Each row is a point on a landscape with many peaks, with its height.
From any point a climber steps to the highest of the 2 points nearest to it. It stops when none of these is higher. Distance is the straight distance between rows; heights are no part of it.
K_359 height 497: [ 45  -9 -51 -10   4 -19 -27 -20 -24  10  24  16  20   2  15 -20   8  26
 -26  -1  -8   7 -26]
K_901 height 112: [-27   7   8  -5   0 -22  18  16 -17  10  24  15 -32  15 -21  -7   2  10
 -27  16  -9  30  -3]
K_276 height 122: [-25 -12 -56  37 -12 -38   9  16  24 -15   9 -15 -17 -17 -20  17  17  -3
  -2   7 -27  12  -3]
K_121 height 546: [ -2 -23  51  11   7   4  -8   3   9  24  15  44 -35   0 -16  40 -37   1
   8  10  27   6  29]
K_172 height 357: [-17  56  31 -29   4  25   4 -14 -21 -27 -11 -16  31  21  25 -40  36 -24
  -3  -3  14 -10 -39]
K_781 height 548: [ -4  32 -17   0   2 -10 -14 -17  10  23  18  11   7   2   1   0  -9 -21
  -7  10   2 -25 -22]
K_849 height 379: [ 27 -48 -22  36 -14 -19  -4  12  23  21   0  18 -14 -27 -14  23 -42  28
  17 -10 -12  -3  31]
K_122 height 469: [-28   8  42  13  11  16  11 -12  23  -3   2  12  -6   3 -20  41  -2 -34
   4  21  25  -6  24]
K_626 height 500: [ 69 -31 -64 -11 -18 -15 -33  11 -15   2  -2 -21  46 -23  43   3  30  15
 -10  -6  -4  29  -2]
K_783 height 398: [  1  38  47 -28  12  34  -2 -21  -8 -17 -20 -10  37  12  37 -27   6 -13
   5 -14  26 -20 -22]
K_531 height 616: [ 61 -31  -7 -32  -5  16 -14  17 -38   5   7   4  30   1  45 -14  -3  42
 -13  -5  11  27   1]
K_551 height 99: [ -7 -22 -46  25 -16 -20   6  26   4 -19 -12 -22  -3 -19  -3  -7  22  11
   2 -10 -40  10   2]
K_332 height 356: [ -3 -31 -23  41  -3 -30 -12  -1  24  18   8  11 -14 -17 -24   9 -39  13
   9 -11 -28 -18   4]
K_964 height 545: [ 24  14 -52  -6   5 -29 -24 -26 -14  20  35  11  18   4  16 -16   9   3
 -21   8  -9 -17 -42]
K_655 height 83: [ -8 -20 -22  21  -4   7  12  18  11  -7 -32 -18  -2 -17  -7  -1   1  10
  12 -12 -28 -11  21]
K_821 height 190: [-38 -28  -9  18  -8   1  24  41  11 -26 -13 -24 -28  -7 -27  16  29 -13
  11   7 -17  23  31]
K_372 height 150: [-30 -21 -39  22 -15 -25  -4  30  33 -20   2  -4 -26 -21 -19  30  30  -6
   6  13  -3  32   8]
K_943 height 329: [  2  -9 -15  31   9 -18  -4 -10   3  25   2  18  -3   3 -14  -7 -51  13
  -2 -12 -31 -31   6]
K_808 height 519: [  2 -15  39  -5  11  41   3  -1   5  -1 -21  -8   3   0   1  12 -14  -2
  22  -4  12 -17  36]
K_749 height 434: [ 12  17  46 -14  12  55  -1 -16  -3 -23 -31 -25  37   1  32  -8  15 -24
  29  -9  33 -25 -15]
K_699 height 257: [ -1   2  -5  10  15   8  -4 -10  20   9  -7  -5   6 -15   6  22 -13 -18
  22  -7  15 -28  15]
K_987 height 640: [ 21  -5  23  -2   6  29  -8 -11  -4 -16 -57 -36  27   3  20 -45  -1  15
  22 -34 -37 -37   4]
K_560 height 162: [ -3  18  35 -24   4  30  11  -1 -12 -20 -25 -30   7  19  11 -36  19   4
   8 -15  -5   5  -7]
K_141 height 632: [ -5  -6  36  12  19  44  19 -21   8 -15 -45 -26  30  -3  11  -8  -3 -25
  28 -25   2 -38   4]
K_888 height 227: [ -6  36   0  -9   8  -9  -6 -23 -22   4   4   7   6  33  -6 -45  -2  13
 -27   5 -28 -19 -23]
K_421 height 228: [-34 -13  20  -3  -3  11  23  31   4 -36  -4 -24 -33  -1 -23  17  37 -14
   5  12   6  33  21]
K_193 height 621: [ 21  34 -32   0   9 -18 -30 -29  -1  26  11  18  24  -1  18  -1 -12  -8
 -11   9   1 -37 -37]
K_139 height 309: [-34  37  45 -10  20  21  32 -19  -5   0  -6  -8  -7  24 -19   2   0 -28
  -4   5   8 -10  10]
K_347 height 432: [ 53 -52 -55  22 -27 -23 -18  24   0  14   7   2  12 -35  11  18 -13  32
   1 -19   2  20  16]
K_713 height 148: [-46  38  -5   5   6 -24  19  -2   3   4  26  12 -30  20 -33  -7  12 -13
 -21  16 -15   8 -12]
K_483 height 300: [-31  59   1 -30   4   6   8  -6  -9 -18  11 -15   9  22  14 -20  36 -24
  -8  15  17  -3 -35]
K_725 height 560: [-12  34  -2 -15  -3   7  10   2   4 -43 -33 -50  29   3  12 -43  49 -24
   4 -16 -14  -7 -34]
K_966 height 185: [  2  25  16 -30   5  15   2  -7 -17   0  -5  -1  11  23  20 -29  13   5
  -9  -1   4  -4  -9]
K_93 height 259: [-16  33   8  10   6 -16  10 -32 -14  16   9  18  -4  21 -16 -19 -29  10
 -24  -6 -38 -30 -10]
K_401 height 536: [-26  20  22   9  13  21  15 -20  27 -13  -1 -18   6  -4 -19  33   3 -47
  18  12  25 -22  17]
K_321 height 266: [-31  42  16 -11  15  17  19 -12  -4 -20  -6 -12   9  19  -6 -10  19 -25
  -3   6   8 -10 -10]
K_925 height 664: [ 21 -10  35  10   3  46   7 -11   3  -7 -59 -35  36  -1  16 -26 -17  -7
  31 -27 -16 -47  18]
K_627 height 292: [-42   5  44  -9   8  14  30   9  -8 -18  13  -1 -39   9 -30  20  25 -25
  -2  22  13  35  32]
K_47 height 371: [-41  32  36  -9  12   2  19  -9   3  -4  19  12 -26  16 -31   4   8 -27
  -1  18  17   8  16]
K_992 height 313: [ -5   6 -53   0 -19 -39 -25   6  32   4  41  17 -15 -26  -4  50  12 -21
   3  21  39  26 -37]
K_921 height 477: [ 26 -10  45 -19  10  45  -3  -9  -8  -2 -29 -11  21  -1  26  -3  -9  -6
  34 -11  29 -16  12]
K_252 height 304: [  3   1   7  17  16   7   0 -18   9  20 -20   6  -1   5 -13  -6 -37   5
   7 -14 -23 -39  17]
K_777 height 141: [-26  19  68 -25   9  35  26  -6 -18 -22 -28 -20  -7  29  -2 -33  12 -15
  -2  -3  -4   0  -1]
K_550 height 547: [ 68 -38 -43 -23 -22  -4 -23  19 -35   9  18   0  43  -8  41  -2  18  26
 -20  -4  15  42  -4]
K_593 height 505: [-23  26 -29  23  -6 -41  -8 -19  17  16  21  12  -4  -4 -18  -1 -15 -21
  -4   1 -11 -26 -27]
K_451 height 213: [ 17  18  13 -21   5   8 -14 -14 -20  17   7  17  13  17  20 -21 -20  17
 -17  -4   2  -8 -13]
K_842 height 247: [ 10  27  24  -7  18  17 -16 -31 -15  29   0  19  15  19  13 -18 -44   8
  -4 -19  -3 -37   0]
K_208 height 367: [-32  11  -3  21  -9 -47  -1 -11  30   3  44  27 -34  -1 -35  29  -6 -26
  -7  26   5  12 -17]
K_836 height 716: [ 41 -34  17 -18   9  15  -2  20 -27  31  -4  20  -7   9   5  -5 -46  60
  -6 -22   2  19  23]
K_963 height 671: [ 59 -37   3 -23  -9   7 -10  16 -48  20  -2  12   7  10  25 -16 -25  65
 -10 -16   2  24  11]
K_499 height 667: [ 19 -46   4   9   8   2   3  14 -13  25   6  21 -20  -2  -7  11 -39  39
  -1 -13   1  11  23]
K_11 height 525: [  5  18 -31   3  -9   7 -13   4   2 -34 -33 -47  36   1  28 -49  46   3
   1  -8 -28 -13 -29]
K_705 height 45: [ 12 -19  -7  -3  -4  -8  -6  16   8  19  11  25 -11 -25   5  35 -18  14
  12   3  19  16   6]
K_944 height 191: [-35  53   0 -18   8  -9  15 -13 -14   1  16   3 -10  30  -6 -26   4  -7
 -25  17 -20  -3 -21]
K_57 height 589: [-13  10  18  11  17  36   7 -15  20 -17 -33 -29  17 -10   3  13  10 -38
  24   5  22 -29  10]
K_837 height 82: [ 24 -26 -52   8 -19 -11  -5  24  -4 -10 -11 -23  19 -14  18 -14  20  10
  -7   2 -20   7   5]
K_410 height 65: [  8 -13  21 -19   8  10   3  12 -10  14  10  14 -11  -7   1  17 -10  10
   9   4  16   7  17]
K_662 height 84: [-19 -16  43 -14   8  23  13  20  -9  -4  -5   2 -30  12 -18  13 -13  11
   3  11   3  15  30]
K_676 height 140: [-23 -15 -26  13 -21 -17 -10  38  35 -25  15  -1 -32 -21 -17  57  35 -21
   9   8  26  41  14]
K_814 height 113: [-24  -3  60 -24  11  33  26  16 -23  -9 -17 -20 -21  28  -8 -12  11   4
  -6   5   2  23  17]
K_50 height 87: [  2  -6  -2 -14  -3  -5  10  23 -20   8  10   6 -19   0   2  -7   7  25
 -10   2   1  29   7]
K_772 height 406: [ 43 -68 -33  21 -26 -26  -2  30   4  24   8  20   0 -36  -4  29 -27  45
   9 -11   4  22  28]
K_841 height 66: [ 27  -4 -26 -16   0  -5 -10  11 -14   0 -13 -12  16  -1  22 -25  21  20
  -4  -4  -9   3 -10]
K_602 height 24: [ 11 -35 -24  20 -19 -33 -14  19  21  10  27  34 -31 -29 -11  39 -14   7
   7   2  24  29  -2]
K_650 height 205: [-30  -4  -6  -2 -21 -25  -1  32  18 -14  35  14 -44 -12 -20  60  29 -13
  -6  24  29  54   4]
K_503 height 495: [  4  19 -40   3   2  -5  -9 -14 -14 -11 -20 -27  28  21  15 -53  33  20
 -10 -12 -39 -29 -29]
K_175 height 315: [-28  31  27  14  16  -7  14 -33  11  13  12  17 -14   8 -24   5 -33 -23
 -11  16  -5 -26   8]
K_169 height 433: [-26  -2 -34  20 -19 -48 -15  -7  23   5  28  22 -18  -9 -26  18 -11 -15
 -11  20  -6   8 -24]
K_109 height 279: [  6  11  -3  -2  21  15 -11 -12   0  17 -15   8  20  -2  13   0 -28  -5
  10 -13   4 -31   2]
K_231 height 617: [ 24   0   9  -8 -11  25   1  -4  -2 -41 -48 -34  32   4  29 -58  29  14
   9 -26 -19 -21 -10]
K_703 height 592: [  1  26  20 -24  -8  20   0  -8   1 -44 -38 -36  37  10  31 -60  31  -3
   6 -16 -11 -12 -37]
K_48 height 567: [  0 -17  46   4  13  28   4 -10   7  14  -5  15 -18  -3 -18  31 -29  -5
  11   6  16 -14  43]
K_456 height 618: [  7 -44  22  19  -3  -9  10  17  11  23  18  37 -36 -12 -18  29 -30  24
   4  -2   8  22  31]
K_511 height 291: [-45   9   3   0  -9 -33   6  11  21  -5  40  28 -35 -12 -27  27   8 -27
 -13  24  15  38   1]
K_946 height 381: [-29  26  48  15   9   6  20 -41  15   5  18  27 -23  11 -29  37 -29 -33
   2  17  14 -15  23]
K_938 height 466: [ 61 -49 -74  16 -23 -24 -17  15 -12   8   5 -14  38 -23  21   6  15  28
 -14 -19 -20  18  -2]
K_202 height 375: [ -2 -11 -44  14 -24 -57 -24  -9  29  22  41  24 -23 -22 -13  30  -6 -26
   1  22  15   9 -40]
K_226 height 449: [ 32 -16 -47 -14  -5 -22 -16   6 -23  16  33  20   2  -9  14   2   8  21
 -19  15   6  30 -23]

For each start below, name the point where the climber stops.
K_944: K_925
K_772: K_836
K_662: K_836
K_483: K_48
K_842: K_836
K_503: K_925

Call two points neighbours if one is among the 2 nearest of the other. Go from one point of each pair to the other, from neighbour to neighbour, staying as high as possible. Name the lowest point that can't be avoided.
K_48, K_193: K_676
K_48, K_836: K_121
K_836, K_47: K_321
